A landscape with many valleys, sampled at points; each row gives a point and its height.
A ball rolls from a point to the lowest of its 3 nearest points, and stops where none of them is lower. Distance is the straight distance between rows; heights are no part of it.
tos: [  7.8  36.7 -31.2  -6.9  22.6 -10.3  19.5  19.0 -54.5  -1.5  10.9 -11.6
  17.6  11.1 -19.4   4.5  14.9 -14.9 -17.3  11.3  -3.4]  height 739
maz: [  4.0  -3.5  -5.8   5.0  -7.0 -14.2   9.2   0.0   4.4  28.4  -2.9   0.2
   5.5  24.5  11.6  49.4  13.0 -17.2  21.7 -34.3  29.2]  height 552
lus: [-50.5 -48.4  17.2 -51.4  -5.5  11.3  -6.8  -8.5  12.7  10.4 -10.6  15.6
  17.4 -26.4 -11.5  -0.1 -48.1 -11.8  -3.4 -10.7   6.1]  height 397
kesid: [-23.5  22.8  -6.7  19.0 -27.1 -24.7   1.5  29.8 -10.6 -17.9   3.4  43.9
 -21.5   1.2  10.6 -31.8 -10.3 -23.6   3.1   3.4 -58.5]  height 218
loga: [ 38.9   4.8 -28.5  14.9  44.0  -0.5   5.0  -2.3   2.9  -9.5  13.0 -51.3
  26.4   0.8   7.9  16.2  14.7  32.4  19.5   3.8  13.6]  height 372
kisi: [-14.5  25.8  14.2   1.3  -6.1 -13.2  -9.7 -17.0   9.9  -2.3  -1.3  18.4
 -26.4 -16.7   8.7 -30.1 -17.8   8.4 -11.3  52.2 -38.9]  height 447
lale: [ -7.1  26.3   7.3 -18.8 -16.7  -3.8  21.2  20.0 -23.7  -3.5 -10.0  39.6
  10.6  14.8  -3.8 -14.5  -1.6 -43.3 -27.2  22.9 -12.3]  height 235
dedu: [ -2.7  11.2  26.2   5.9 -41.7  -5.9   6.1  20.0  -5.5 -26.0  -0.5  56.2
 -40.4  17.1  31.6  -3.3  -2.1 -16.5 -19.9  -0.7 -12.4]  height 528
Leg: [-28.1 -32.6  16.4 -27.9   0.9   0.8 -17.6 -18.3  20.4  26.2  -7.8  24.5
  15.6  -0.7   4.6  31.3 -14.6 -14.3  -3.0  -4.1  43.2]  height 445
doz: [ 52.7  28.8  -8.6  34.9  -1.2  14.2  17.2  18.3  -5.7 -20.4  13.1 -15.3
  -6.9  17.7  21.2  -2.4  19.1  16.9  19.3 -15.7   2.1]  height 740
Zanad: [ -7.4 -39.6  13.1  -7.1  -5.8  -0.7 -23.7 -12.6  58.8  18.8 -11.7  17.2
  -1.2 -12.5  17.4  -0.5 -21.2   8.7  -6.2   2.5  -5.0]  height 186
duduv: [ -6.2  -9.0 -14.0 -13.8  26.5  22.0  17.5  -5.3 -11.4  14.8   0.1 -19.3
  -8.5 -15.8   4.1  19.3  -7.0  21.1 -21.8  11.8  20.0]  height 394
Bok: [  3.6  26.0   7.1  -3.3 -28.3 -17.2   2.8  13.4 -46.7  -7.2  -4.5  32.9
   0.7   2.8 -14.1 -22.6   4.8 -23.9 -16.4   9.7 -37.6]  height 158
zatil: [ 20.5 -29.1 -26.9  12.4  44.5  -3.3  -3.4 -11.3  -0.2  22.8  10.7 -32.2
  14.3   9.3 -18.3  19.5   3.3  26.0  17.0 -17.3  35.5]  height 236
mumar: [ 31.5  39.5 -12.6   7.7   2.9 -14.8   5.3   2.4 -68.0 -36.0  -2.9  13.2
  19.5  19.0 -17.2   1.0   3.3 -15.5  -5.4  12.9  -6.3]  height 682
Luda: [  8.5  28.1   1.8 -31.7 -30.9  12.3  -5.0  11.6 -27.8  -1.3 -21.7  26.6
  19.4  -6.8 -10.8   2.2  -7.2 -60.2 -11.3  41.8 -33.0]  height 537
Modot: [  9.3 -34.8 -11.7   1.9  55.6  17.2  -1.9 -13.7  -5.8   0.1   4.5 -52.1
  18.8 -16.7 -33.8   5.1  15.5  43.9  18.7 -41.7  27.1]  height 166
fada: [ 21.1  13.4  10.0   9.6 -31.3 -13.2  49.7  28.4 -25.4 -23.1   6.6   2.0
 -10.4  37.9  17.1 -14.6  14.6   6.0  53.1 -42.2  12.1]  height 602
Turov: [-37.8 -67.3  19.1 -17.9 -17.6  12.5 -37.1 -25.2  51.5   4.8   2.1 -13.4
  -5.5 -25.5  -2.2 -20.6 -22.2  17.7  13.6 -12.0   0.8]  height 121
lup: [-33.9  28.0  -4.9 -16.8 -26.6 -12.0 -15.5  -9.9 -12.5   0.1 -14.1  24.4
  -4.0  -6.2 -21.3 -13.0 -14.2 -24.2 -33.4  27.1 -37.1]  height 410
Nofaf: [ -9.1  29.6   2.3  20.0  13.8   2.6  11.4  -1.8 -13.6  -3.5   4.6  -2.3
 -18.2  -8.6  -4.3  13.0   4.3   7.7 -11.3  41.8 -13.8]  height 570
ribi: [ -6.7  -0.3   0.7   6.7   2.1 -10.0   0.1   8.5  -2.2  17.5   7.4   4.3
  -1.7  15.5   5.0  22.2  14.3  10.3  12.2 -25.9  23.6]  height 436
lusa: [  2.1  30.7  10.2  -1.7   5.7 -14.4  19.9   0.7 -16.2 -12.1  -2.9   5.7
 -22.9   3.3   5.0  -1.6   8.9  -4.3 -30.8  22.9 -13.2]  height 564
Fazol: [-11.3 -22.0   0.7   1.7   1.1   5.7  -3.2   0.3  24.5  23.3  -5.2  -0.3
   0.5 -15.4   6.9  26.6  -0.6  19.1  -1.5   5.4  29.2]  height 398
Kob: [ -9.3 -29.8   3.6   4.0 -41.6  -6.3 -24.6  -3.4  26.7   5.6  10.2  20.9
 -11.8  -7.0  -0.4  -4.0   4.6 -14.4  -8.4 -12.1   8.1]  height 279
rikav: [ 14.1  45.6  26.5 -24.8 -41.6   2.4  25.8  14.3 -29.2 -18.7  -9.3  45.7
 -16.3  26.0  19.4  -6.0   0.5 -42.4  -9.0 -14.8  -8.9]  height 440
gibi: [ 10.1  -9.1 -13.7  14.9  27.7  24.7  -5.1 -10.1  26.3  -4.8  -2.1 -42.4
  -8.1 -35.4   1.1   1.4 -22.4  30.1  17.4  14.3 -14.9]  height 380
fabi: [ 18.9  38.3  -8.1  11.7 -31.3   7.7  35.6  32.5 -27.1 -21.8   7.2  20.0
 -22.2  18.9  10.0 -14.7  10.5  -8.9   6.3   8.2   5.0]  height 497
naru: [ -7.2  -7.9  -1.3 -15.9  -9.9 -19.1   4.2   6.5 -16.3  35.3 -11.8  -4.4
  14.2   6.2  -8.8  11.5   6.0 -26.8   1.7 -21.1  23.2]  height 676
Pelu: [ -6.4 -29.0  11.8  13.9   5.9  -6.6  -7.4  -3.1  37.5  23.6  11.2 -36.1
   3.4   4.9  -2.4  19.1   5.1  12.9  13.0 -18.6  26.1]  height 346
vofa: [ 29.4  34.8   8.0 -21.9  16.4  17.2  31.1  24.8 -65.1 -23.5   7.1  13.7
  16.2  40.7   2.7   6.9  10.5 -36.2 -12.2   2.7  -6.1]  height 494
zaz: [-16.9 -36.1  15.6 -12.7  27.3   9.1  -0.9  -9.1  27.1   0.0   4.0 -50.5
   2.8 -34.5  -9.3  10.4 -11.5  24.9  10.0 -24.2  22.6]  height 530
leka: [-22.2 -39.1   4.9 -74.9  25.3  30.5  -0.8 -25.7  16.5 -28.3  -1.3  -7.1
   0.0 -38.1  -0.9 -14.4 -10.5  49.4   4.4 -33.9 -20.5]  height 584
masi: [ -1.3 -19.6 -21.5  13.4  51.4  11.3   0.2  -7.0 -12.4  16.9   2.5 -43.3
   6.7 -15.1 -11.7  21.2  19.4  28.2  17.5  -6.4  19.1]  height 198
Zop: [ -0.4   2.8 -15.3  21.3 -12.7   8.3 -10.1   0.3  35.8  -8.7   6.1   5.9
  -7.5 -27.4  -8.7 -12.7  -7.0  19.4  -2.6  23.1 -27.0]  height 448
vad: [-30.0 -34.9  25.4 -25.7 -17.1  11.9 -36.2 -23.8  37.4   0.6   2.3  21.9
  -1.1 -21.6 -13.4 -23.2 -10.4   3.2   9.7 -19.8  10.8]  height 179
Sogol: [ 18.7  48.3 -18.1   0.6  30.6 -16.3  15.9 -24.8 -44.1 -31.4  12.0 -31.6
   1.4   4.9 -20.6  -2.5  24.7  -6.5 -29.5  56.3   2.8]  height 844
rimet: [  3.7 -26.4  -8.0 -15.3   8.5  18.8  -2.1  -5.5  39.7  17.0 -16.0 -40.1
  -1.1   0.2   3.6  33.7  -2.0  22.2  -7.5  -3.8  20.8]  height 460
fubus: [ -2.0  12.4  14.1   8.9 -31.3  11.8  -0.6  33.0  -1.0 -17.3   2.7  49.5
 -24.3  41.5  32.1 -11.6   3.6 -30.2  11.5 -23.0   0.5]  height 461
Guzi: [  2.5  41.3   1.8  46.4 -10.9 -39.3  -2.9  21.8  -9.2 -21.1   4.6  24.6
  -1.3  -1.1 -18.7 -32.8  15.5  -4.5  -2.1   9.3 -31.2]  height 512
Fot: [ -0.6 -12.8   8.6 -10.5  34.2  14.9 -17.4  -1.2  21.0 -19.6   8.7 -46.1
  10.7 -20.8 -20.5  -8.8  10.2  52.2  12.5 -13.8   3.8]  height 579
lilo: [ 46.6  40.1 -29.2   2.4  46.0  -2.4  27.9   5.9 -61.8 -27.6  50.5  -6.2
  -6.2  26.0   4.6  20.9  15.3   3.8  -3.2  24.2  18.1]  height 148
Pep: [-32.0 -18.4 -10.2 -47.5  -8.7  12.1 -24.3 -12.6 -16.5   3.5 -10.1  16.5
  -0.2 -18.1 -23.7 -21.0 -20.7  -8.3  -3.4   4.0  -1.9]  height 403
zap: [  5.9   6.0   9.8  27.0  -2.9  -6.2 -11.8   5.6  34.8  10.4  -1.0   8.5
  -1.9  22.3  13.7  -8.4  19.8   0.5  20.9  -9.0  -1.1]  height 377
rutof: [  2.5 -60.4  13.0 -15.3  23.4  29.2 -15.6 -26.6  71.0  25.7  -9.3 -28.9
   3.0 -26.1  30.5   9.0 -26.8  35.6   4.1  -1.7   9.2]  height 562
Kufut: [-30.8 -19.0 -11.5 -10.6  -5.1  -7.3  -8.5 -15.6  -3.4   3.8  -1.0 -25.6
  27.6  -4.8 -31.3  -3.1 -14.9  -5.6   6.6 -21.0  16.2]  height 369
farev: [ 40.6  36.2  -1.3  28.2   0.8  -1.2  29.5   4.8 -25.9 -20.7  13.4  -4.7
  -9.6  19.2  18.1   1.3  18.1  17.4  19.7   4.7  -1.6]  height 704
Duzu: [ -9.4   9.8  -9.1  -1.8   8.3   6.0 -19.6  -4.9  -1.8   3.4  -5.4 -27.3
  10.1 -34.4  -3.2 -18.3 -10.0  36.5   9.7   1.6  -2.0]  height 337
Gune: [  6.6  25.7  -9.3  26.6 -12.9  -6.5  13.5  19.7  -8.4 -10.6  11.8  21.4
 -25.6  24.1  -3.3   4.1  -3.6  -0.7   0.4  12.7 -12.5]  height 526
Suzu: [ -4.0  23.7  -4.4 -28.9   9.7  -3.3  18.4 -29.9 -47.2  -5.8 -16.3  -9.1
   4.3  -0.1 -20.7   6.5  -3.3 -18.5 -23.7  55.4 -17.3]  height 703
Mifup: [ 23.0  25.9 -24.5  47.6  29.8  -9.3  -5.1  -4.1 -22.9 -20.2  17.0 -47.3
   5.8  -3.6 -16.4   9.5  16.9  21.2  14.4  12.6  -2.1]  height 368
penuz: [  4.0   0.9  -3.0  -5.4  -3.4  -1.8  31.9   7.9   3.6   6.1  10.9   6.4
 -22.0  20.3  11.3  14.4  10.0 -13.1 -20.1   9.5  30.9]  height 467
dima: [ 20.9  32.2  -5.8   4.6  14.8  -2.8  33.6   8.9 -37.8 -12.3   6.6   5.4
   3.5  14.0  25.5  11.5  16.1  -1.8  10.8   5.7   5.9]  height 652
kosif: [ 18.5  -8.3 -23.8  18.9  33.7  31.4 -18.1  -8.1  25.4   8.7  -1.1 -54.7
   9.7 -16.3  -3.2  -1.9  21.5  45.8  23.3   2.2  -6.6]  height 386
fede: [-24.3  17.9  -0.1 -14.3   0.0  -8.6 -14.5  10.9 -13.4  29.1 -18.4   2.4
  27.2   2.1 -32.8  -2.0  -9.7  -9.2 -17.5  -2.3 -10.5]  height 555
Kogif: [ 14.7  -7.2   5.9  23.9   1.8   8.3 -26.1  -5.9  67.8   3.5  -2.5 -19.7
  -2.3  -3.0  18.4  15.2 -11.6  12.7   0.6   2.5  -1.5]  height 496
Kot: [ 20.7  42.6  13.1   7.4  -6.4  -7.0  23.1  24.8 -33.1  -5.0  -7.1  43.4
 -16.5   1.9   9.8   8.8   0.9 -10.9 -12.7   7.1 -24.9]  height 597
zafa: [-33.7 -16.3   7.2 -33.6  17.8  15.1  -6.9 -14.5  -7.6 -11.7 -15.2 -23.5
  -6.1 -36.5 -23.4 -15.0 -13.3  31.6 -15.1   4.3  -9.1]  height 453
dib: [ -5.0   1.1   9.9  -3.3   4.8  13.1  -2.1  -5.3  29.3  12.8   7.1   8.7
 -13.1 -21.2  29.3  21.8  -1.7  23.8   2.7  29.8  -3.0]  height 432
Vur: [ 13.7 -26.0  -9.3   8.2 -12.9 -31.9   6.6  12.4  -4.5  12.8  11.5 -15.4
   6.2  39.8   0.4  21.1  32.1 -20.5  33.3 -39.5  45.2]  height 634
lokot: [  2.3  32.5 -14.7 -17.5  30.2   1.9  37.0 -15.7 -61.7  10.1 -12.5   1.0
 -19.3  -6.6   2.6  -4.1   5.6 -30.9 -28.7  56.8  -2.1]  height 763
Tok: [ -2.3 -32.1  -1.8 -16.5  27.8  17.2 -12.6 -32.4  48.3  -4.4 -16.4 -24.2
 -14.6 -50.3   7.9   6.0  -9.7  25.3   2.2  -7.6  -7.1]  height 480
bufub: [ 16.5  16.7  -5.2   2.2 -19.4  -0.4  23.2  29.8 -48.4  -9.3 -12.9  33.6
  19.8  14.1  -4.3   8.5  14.2 -28.9 -11.1  11.5   6.6]  height 234
pil: [ -4.0 -25.8   5.0  -2.2  29.6  16.8 -11.4  -7.4  41.7   7.7 -10.6 -45.8
  12.0 -13.6  10.4  -3.5   2.1  33.3   8.4  -6.6   8.4]  height 536
zir: [  4.7  24.5   3.3  31.5 -18.9 -32.4   4.5  26.3 -48.9  -3.7   1.3  15.9
   9.6  18.1 -10.4 -16.3  10.8 -22.0  15.4  -3.0   3.0]  height 173
pezud: [-12.0   7.8   5.7   4.4 -36.5 -14.3   7.6  13.5 -25.6  -6.6   6.7  31.7
  -5.9  12.3   0.8  -1.4   8.3 -22.7  -4.7 -20.0  -3.1]  height 349
losug: [ 25.8  24.5 -16.9  19.2  19.3   0.3  10.4   6.9 -38.9  -2.4   9.2 -13.5
  17.1  24.3   9.6  24.1  13.6  -9.9   6.6  -7.4   9.3]  height 569
fevan: [ 25.2 -25.2   3.7  27.1 -17.3 -10.8   5.6  -1.4  35.6   7.0   1.2 -22.6
  11.3  33.0   9.8  20.4  26.0  -1.6  36.5 -33.0  25.7]  height 668
timis: [-37.6 -48.4  27.0 -57.4  10.1  26.9  -3.2 -21.4  25.6   9.3  -3.1  -4.4
  13.9 -31.5  -3.1  -5.8 -16.8  -5.5 -19.0 -18.3   5.0]  height 412
muv: [ -9.2  15.5   9.3 -16.3 -16.0  -4.4 -17.6  18.3 -20.0 -13.3 -19.5  45.0
 -29.1   0.2   3.8 -20.9 -23.1 -36.1 -26.2  32.4 -49.4]  height 439
meroz: [ 28.0  34.8 -12.6   5.1 -18.8 -10.1  24.6  23.9 -44.7 -20.6  11.3  15.5
   8.3  35.9 -12.3 -10.0  13.2 -28.9  -5.1  -1.4 -18.4]  height 384
Bula: [-33.6   7.9  -2.1 -35.1   4.4  -0.3  -9.2 -35.9 -13.3  -7.1 -17.9 -17.9
  -7.4 -38.0 -11.8 -11.2 -11.7   6.6 -29.7  38.1 -23.9]  height 507
nuno: [-22.6 -25.7  17.1 -23.1 -23.6  -7.0 -42.0   3.2  25.2  12.1  -9.0  48.0
 -10.2  -7.8  -6.3 -31.5 -35.4 -17.4 -26.2  -1.5  -1.8]  height 376
mot: [-28.4 -11.6  11.2 -28.6  -2.4  24.7  -9.4 -21.8   5.0   9.6  -5.9  26.7
  -3.5 -20.9  -3.5   0.5 -33.1  -7.6 -20.8   4.7  11.1]  height 375
Zibe: [ 26.6  19.2 -20.9  -2.6  25.3 -19.7  18.3  12.2 -51.2  -1.0  20.8 -12.6
   1.2  20.2  -1.2  17.4  18.2 -15.7  14.7 -21.0  44.0]  height 580
dap: [  8.4   0.6  -9.0  33.1  -1.5   0.0 -14.6  10.7  40.8   4.8   4.5 -17.5
  16.4  -1.8  -4.4  -1.9   6.2   9.6  35.9   8.9   3.7]  height 421
mesu: [ 14.3  53.2  -5.9  17.0   0.0  -4.9  14.7  -0.2  24.0 -18.8  -2.6  15.9
 -35.5 -19.8  24.2 -19.9  -1.5  12.2  -7.0  50.5 -38.9]  height 451
roze: [ -1.9  -2.6 -18.3  17.8  30.1   5.5 -11.4 -10.3  -6.7  -3.4  -2.4 -47.6
  19.3  -5.0 -15.8  -2.9   7.1  28.8   0.5   9.9   3.0]  height 270
Pumuk: [ 30.7  22.9  -0.5 -16.9   6.8  -7.4  38.6  28.7 -87.9 -11.3  21.1  18.0
  17.9  41.1   7.5  -3.3  -3.5 -19.7  15.4 -21.6   4.2]  height 598
fofo: [-22.6  -4.9  -1.5 -21.7   5.8  26.4  -7.5 -19.7  17.3  -0.7   1.3  -7.6
  -6.8 -37.9   9.2 -21.0 -36.6  21.6 -30.7   2.1  -0.1]  height 409
dud: [-18.4  -9.7 -13.6  -2.5  17.3 -13.4  -6.1 -13.3 -20.4  -7.4  -5.4 -36.1
  -1.2 -17.2 -19.8   4.8   0.6  12.0  10.3 -20.9   7.3]  height 335
naguf: [-15.9 -60.0  40.8   1.8 -28.1   7.6 -55.6 -15.4  40.3   9.1  15.9  24.1
 -19.9 -12.8  -5.7 -16.6 -28.4 -27.4 -17.3   2.6 -14.8]  height 336
niro: [-12.5  -3.5  17.7  -3.1 -15.8 -14.4 -27.5   4.9  11.0   8.4  12.1  78.8
 -25.6  13.1   5.7 -28.0 -12.2 -30.5 -18.7   8.4 -51.8]  height 418
numep: [ 25.1  40.3 -20.4  46.9  11.9  -5.1  14.3  26.2 -15.9 -16.2  22.9 -12.7
   2.6  -0.5  22.8  -4.1  26.7  13.5  18.5  21.1  -6.3]  height 741
sadu: [-10.3 -58.2  11.3 -15.8 -12.1  18.3 -35.8 -26.6  49.2 -23.4  -4.8   7.1
  -7.1 -42.0  17.4 -29.5 -30.4  47.5   3.7 -26.5 -37.2]  height 624
Fiki: [  2.9  18.6  -3.2   1.7 -25.1 -20.2  -1.7  16.0 -42.6  -4.6  -0.6  24.0
  18.9   3.2 -24.7 -24.6  10.8 -21.8  -9.9  21.0  -1.4]  height 103
gir: [ 39.2 -17.2  -5.9  36.6   3.0 -10.4  -1.1   8.3  43.0  18.8   7.5 -28.6
  19.0  28.6  18.2  20.9  20.1  23.4  17.8 -13.4   9.4]  height 554
kov: [ -7.2  12.2 -22.4   4.2  12.3   1.8  -2.8 -14.7 -22.4  -8.0  15.6   1.0
  -5.1 -30.3 -25.1  -7.9   7.6  -1.3   5.1  23.7   0.7]  height 613
mekif: [ 20.0   3.5   2.5  23.2 -11.9 -17.4  10.4  28.6   6.0 -16.4  -0.7   8.6
   5.1  40.8  16.5   5.4  26.6  -1.8  16.5 -28.3   8.6]  height 487
pezap: [-13.3  -9.6  -6.5  25.9  -3.0  -0.9  -7.6   1.1  11.6  25.0  11.9 -19.5
  16.9   1.1   2.0   4.3   9.8  -4.9   7.6 -18.7  21.0]  height 392
desil: [ 21.8  25.4   5.4  37.0 -18.5 -14.7  20.0   8.4  -7.5 -26.2  16.6  23.1
  -0.3  29.8  -3.2 -19.9  19.5   3.3  19.4  -9.5 -17.6]  height 481
zas: [-22.3 -58.4   4.1  -4.9 -28.9  -3.5 -25.2 -11.3  69.7  24.0 -16.7  -3.5
  11.6  -3.4  -2.3 -15.4  -8.4   9.8  15.2 -26.2   0.2]  height 201
Zofef: [ -4.6 -15.8  14.0  -8.5  10.4  16.9  -7.7 -27.6  36.9 -17.2 -13.6  -4.5
 -30.2 -35.5  19.8  -8.9 -19.1  22.2 -13.0  15.3 -33.5]  height 437
Mit: [-11.4  10.1 -12.0  -3.0  18.3   3.0   2.7 -17.9 -34.6  -9.6  -4.9 -11.7
   4.0 -23.7  -8.3   1.3   3.5  13.8 -14.6  19.8  -3.8]  height 610
reka: [ -7.9 -51.6  15.9 -30.1  13.5  28.0  -1.8 -13.7  13.3  -3.9 -11.7 -36.8
  -8.1 -43.8 -19.7 -17.2  -8.5  17.7  10.0 -18.0   8.3]  height 493
zugi: [ 12.5  33.2  -7.9  10.4 -35.6 -11.7  22.1  23.5 -33.0 -28.5  -0.3  38.4
  -5.4  21.4   0.6 -23.5   4.1  -8.6   2.8  -2.7 -13.5]  height 414
nako: [ -3.6 -35.6  13.3   1.5   2.8  23.5 -22.1 -18.5  52.9  -0.1  -6.6 -23.6
   9.2 -26.6  -6.9 -12.0 -18.5  33.3  10.8 -14.1 -18.8]  height 553
Gemo: [-20.0 -16.4   0.6   9.9  -5.0  -3.9   2.3  -1.0  18.8  12.4  -6.1  10.9
 -10.8   7.2   9.1  13.6   7.9  -0.3   1.3  -5.8  10.9]  height 345
nus: [ 33.2   6.8 -14.3  31.6  25.7   3.9  -2.9   5.0  37.4  29.6 -13.4 -63.0
  30.7  23.9  22.2  14.5   3.4  28.7  14.1 -12.7   3.4]  height 662
rud: [  5.7 -36.2   6.1  13.3  12.1  22.2  -7.8  -5.5  76.7  18.7 -21.3 -45.7
  27.7 -10.9  10.8 -10.2 -12.9  30.0  26.8 -10.4  -3.8]  height 618
Nukap: [-11.0 -18.8  -1.9 -17.9   9.4   7.0   8.4  -9.6   7.5  23.6   4.5 -11.9
  -2.0   4.3  -0.4  19.0  -8.9  12.3  -5.0  -5.2  29.3]  height 356
las: [-10.2 -20.8  15.9 -21.7 -28.4  15.1  -7.7  -2.7  11.9  22.3  -7.4  39.5
   1.7   3.6   7.6   1.1 -14.1 -20.5 -16.8 -10.1   3.1]  height 333
Kabed: [-23.9 -44.0   2.5 -37.1   3.7   5.0  -6.7 -10.6   6.7   9.9   6.3 -11.5
  17.6 -19.0 -29.1  14.3  -4.0   4.4   1.2  -6.0  27.5]  height 383
rok: [ -1.2 -31.2 -17.4   1.2  17.8  -6.0  -8.5 -29.2  27.0   5.2   1.9 -42.4
   7.0   4.8 -13.5  -3.6  -6.2  21.1  21.6 -28.4  32.7]  height 261
bor: [ 24.2   6.4 -22.5  41.3  -5.7  -1.0 -11.8   0.3  36.3  -3.6 -11.7 -15.4
  11.5   4.2  23.6  -8.2   9.1  24.1   6.1   0.6   0.6]  height 450
dun: [-15.6  16.9   6.3 -14.5  25.0  24.5  11.4 -16.0 -11.9   6.1  -2.5  14.3
  -2.9 -11.3   8.0  10.0  -8.4  -6.2 -22.8  39.0  13.7]  height 645
Nevo: [ 10.7  23.3  -6.4 -12.6  13.8  -0.3  18.5   5.7 -31.4   6.1  -7.0  11.8
  -8.0   1.1   3.0  10.7   2.6  -0.4  -8.3  24.9   5.2]  height 604
pamem: [ 43.0  41.2 -11.9  -4.0  31.4  -1.2  58.4  23.5 -63.9 -14.1  17.1  -6.7
   5.1  14.1  10.0  33.3  24.8 -12.2 -11.7  -3.8  -4.7]  height 631
vupig: [-11.3   2.6   4.3   6.6 -27.1 -20.1  -8.4  -1.1  30.5   5.8  11.3  15.1
 -13.3   4.0 -10.3 -16.4   9.7  -0.3   7.8 -23.5 -26.5]  height 318
Munas: [-22.3 -12.0  14.2  13.8  -9.9  -9.2 -36.2 -18.3  41.3   4.0   5.0  31.5
 -18.2  10.2   2.6  -9.4 -11.2  -0.6 -13.6  10.3  -7.6]  height 237
Mag: [ 17.2  -4.5  28.3 -16.3 -19.4   2.0   6.5  32.7 -22.6   1.1   5.4  36.2
  13.1  22.1  14.6  14.6 -10.3 -32.2  -3.8  -6.8  13.4]  height 458
foma: [-34.2  -4.9  11.4 -25.3 -19.6   2.1 -35.5 -15.7  12.0  -4.8   9.8  44.1
 -21.1  -6.2  11.4 -37.7 -17.0 -15.5 -27.6  23.7 -37.1]  height 393
regom: [-32.8   3.6  -8.1 -12.2  11.5   2.7  14.8 -29.9 -17.2 -18.3 -19.5 -16.1
 -23.5 -41.4   5.8 -12.5 -16.0  25.1 -25.0  43.6 -32.8]  height 532
Zez: [ 10.8 -24.4 -11.0  33.0  -0.4  -1.3 -14.8  -2.7  47.0  14.7  -8.9 -24.4
  23.5   9.3  -4.5  -1.3  14.8  14.9  33.4 -18.6   8.2]  height 446
Paf: [-19.3 -40.8  27.1 -16.9 -34.0   3.0 -42.7  -5.3  17.0  10.2   9.5  17.4
 -20.6  -4.8  -2.2  -3.9 -12.6 -37.4 -13.5  -9.6  19.9]  height 312
feso: [-25.2   2.3  13.5   6.4  -7.4  -8.6  10.5  20.8   2.3  17.4   0.5  -2.9
 -16.6   3.0   4.6  -0.8  22.6 -13.5  -0.5  14.6   6.6]  height 411
Tapop: [ 16.1  30.1 -22.1  -4.9  -2.4 -17.6  10.7   9.1 -64.7 -12.8  10.5  -3.2
  22.7  28.2 -21.3  -4.0  13.9 -31.4   5.6  -5.0  14.3]  height 557
kovel: [-12.7 -26.3  -5.6 -24.9  38.2  14.5  12.5  -4.2  28.3  29.5  -2.1 -18.9
 -14.7 -23.0  -6.8  34.7 -26.5  29.8 -10.7 -11.3  24.9]  height 395
sudok: [ 16.3  19.7  11.6  25.9  -9.5   5.5   6.0   0.7  -0.8 -15.6 -11.8   2.9
 -28.5  -4.8  13.8  13.1   6.9  -3.8  -7.3  25.3 -22.3]  height 556
Par: [ -6.7 -26.2  -0.2  -1.3  14.8  13.8  -2.9 -14.6  19.7  18.9   8.9 -21.0
  23.8   2.3  -6.2   8.9   5.7  24.2   3.5 -29.2  33.8]  height 301
dag: [ 26.6  21.0   5.4  -5.9 -15.7  -8.7  26.7  32.9 -42.7 -26.4 -12.9  23.2
   2.6  17.8   6.7 -11.1   8.7 -28.4  11.5 -17.2  -8.1]  height 339
bar: [ 34.2  27.8  14.6  10.5 -18.4  -3.4  27.2  16.8  14.8  -6.4   9.8  24.3
 -15.8  25.9  21.7 -12.6   5.3  -9.9  13.7 -13.2 -15.8]  height 547
Miza: [  9.1  21.4   2.5 -39.0 -15.7   3.5  -6.0  -0.5 -33.2  12.6 -16.9  18.5
  15.2  -6.1 -24.0   3.0 -21.3 -35.7 -26.6  22.9  -1.0]  height 551
befo: [  0.8  14.9   0.8   6.7   2.0   2.7 -21.9 -21.8  29.8 -14.4 -16.5  19.6
 -15.3 -35.4   6.0 -16.4 -17.3  11.8 -23.7  42.7 -33.3]  height 443
dadu: [-15.6 -23.0  10.8  21.7 -23.5 -12.3 -46.6 -16.7  41.6  -5.7  -1.9   5.9
   2.9  14.7   6.5 -28.2 -18.8   3.2   2.5 -17.1 -13.6]  height 262
tamar: [ 25.2   2.6 -20.4  36.5  46.0 -12.6   6.1   2.0  13.1  13.5  15.4 -45.5
   4.9  14.7 -20.3  29.4  -4.1  18.2  32.2 -21.3  17.2]  height 174
fiv: [-18.7  -9.7  16.2   2.5 -14.2  -9.1   1.8  13.1  13.6   9.9  -7.3  30.2
  15.0  20.5  -1.5   5.0   9.4 -28.1   6.1 -22.3  -0.8]  height 408
zuro: [-16.7   6.2 -12.7  20.1 -29.8 -13.1  19.8  12.9 -29.5 -13.6  -7.3   3.8
   1.9  21.4  -3.8  15.3  19.4 -26.3  22.2 -24.2  17.4]  height 168
sapo: [ 26.8  28.0   1.7   2.7  -4.2  -4.0  32.2  26.5 -48.1 -31.3  22.1  21.7
 -17.2  22.7  11.8  -5.6  32.4  -2.1   7.1 -26.9   2.4]  height 413
poma: [ -8.1  33.4 -13.9  36.8 -12.8 -10.2   8.6  -3.0  -4.1 -11.6  19.1 -12.2
  -7.6  -9.3 -14.3   5.7   9.7  16.4  12.9  17.4 -20.7]  height 585
Vatas: [ -2.8  40.2   4.1   9.8  -5.9  -6.5  10.4  16.9 -28.5 -10.2 -10.4  16.1
   6.8  -8.2 -22.0 -15.4   1.2 -13.2  -1.7  18.8  -3.0]  height 167
kezaz: [-23.0   7.9  11.5 -20.5 -19.2   4.3 -14.5  -4.2  -4.6  13.0 -12.4  30.7
  -9.8  -7.4   3.5  -0.9 -11.3 -33.0 -27.8   0.0 -17.2]  height 378
rov: [  7.3 -21.2  18.7 -25.1 -10.7  -8.1   3.7   0.5   2.8  45.6 -12.2  11.9
  11.6  22.9   3.8  27.5   6.6 -33.2  -0.1 -35.2  31.4]  height 637
pirun: [-11.1   6.1   5.6 -21.4 -34.5   5.7 -13.8   8.9 -28.6  14.3 -23.4  18.4
  18.2   4.8  -3.1  10.4  -3.2 -39.2 -12.9   5.0 -11.7]  height 457
nadis: [  7.2 -44.4  20.3  16.6 -15.4   0.7 -30.2  -3.6  66.4  16.4 -10.8  13.1
  -9.1  19.1  44.6  -4.0   5.3  -8.7  11.1  -4.2  14.3]  height 296
fut: [ 10.6  10.1 -27.1  16.0  42.9  -6.7   8.6  -4.4 -36.0   0.5  29.2 -37.9
  20.5  13.3 -13.2  21.2   8.9   4.7   0.1  -0.2  25.6]  height 456
zepa: [ -3.6   2.9 -22.6   1.5  11.6  -8.2  17.4   6.5  -0.8   8.7  -1.9 -15.8
  15.2   9.6   2.2  26.7  -2.2   8.7 -17.4  -9.3  24.8]  height 442
bifav: [-22.6 -28.3  10.8   5.1  -6.7  -9.4 -22.9 -19.2  25.5  24.7  -2.2 -10.3
   3.1  -2.0  -9.0  15.1  -5.4   2.4   4.2  -8.0   6.5]  height 371

Where does a ball stop that starts at each point below?
duduv | tamar
kov | Fiki
zepa | tamar
Kufut | Modot
Sogol | Fiki
kovel | tamar
rimet | tamar
gibi | Modot
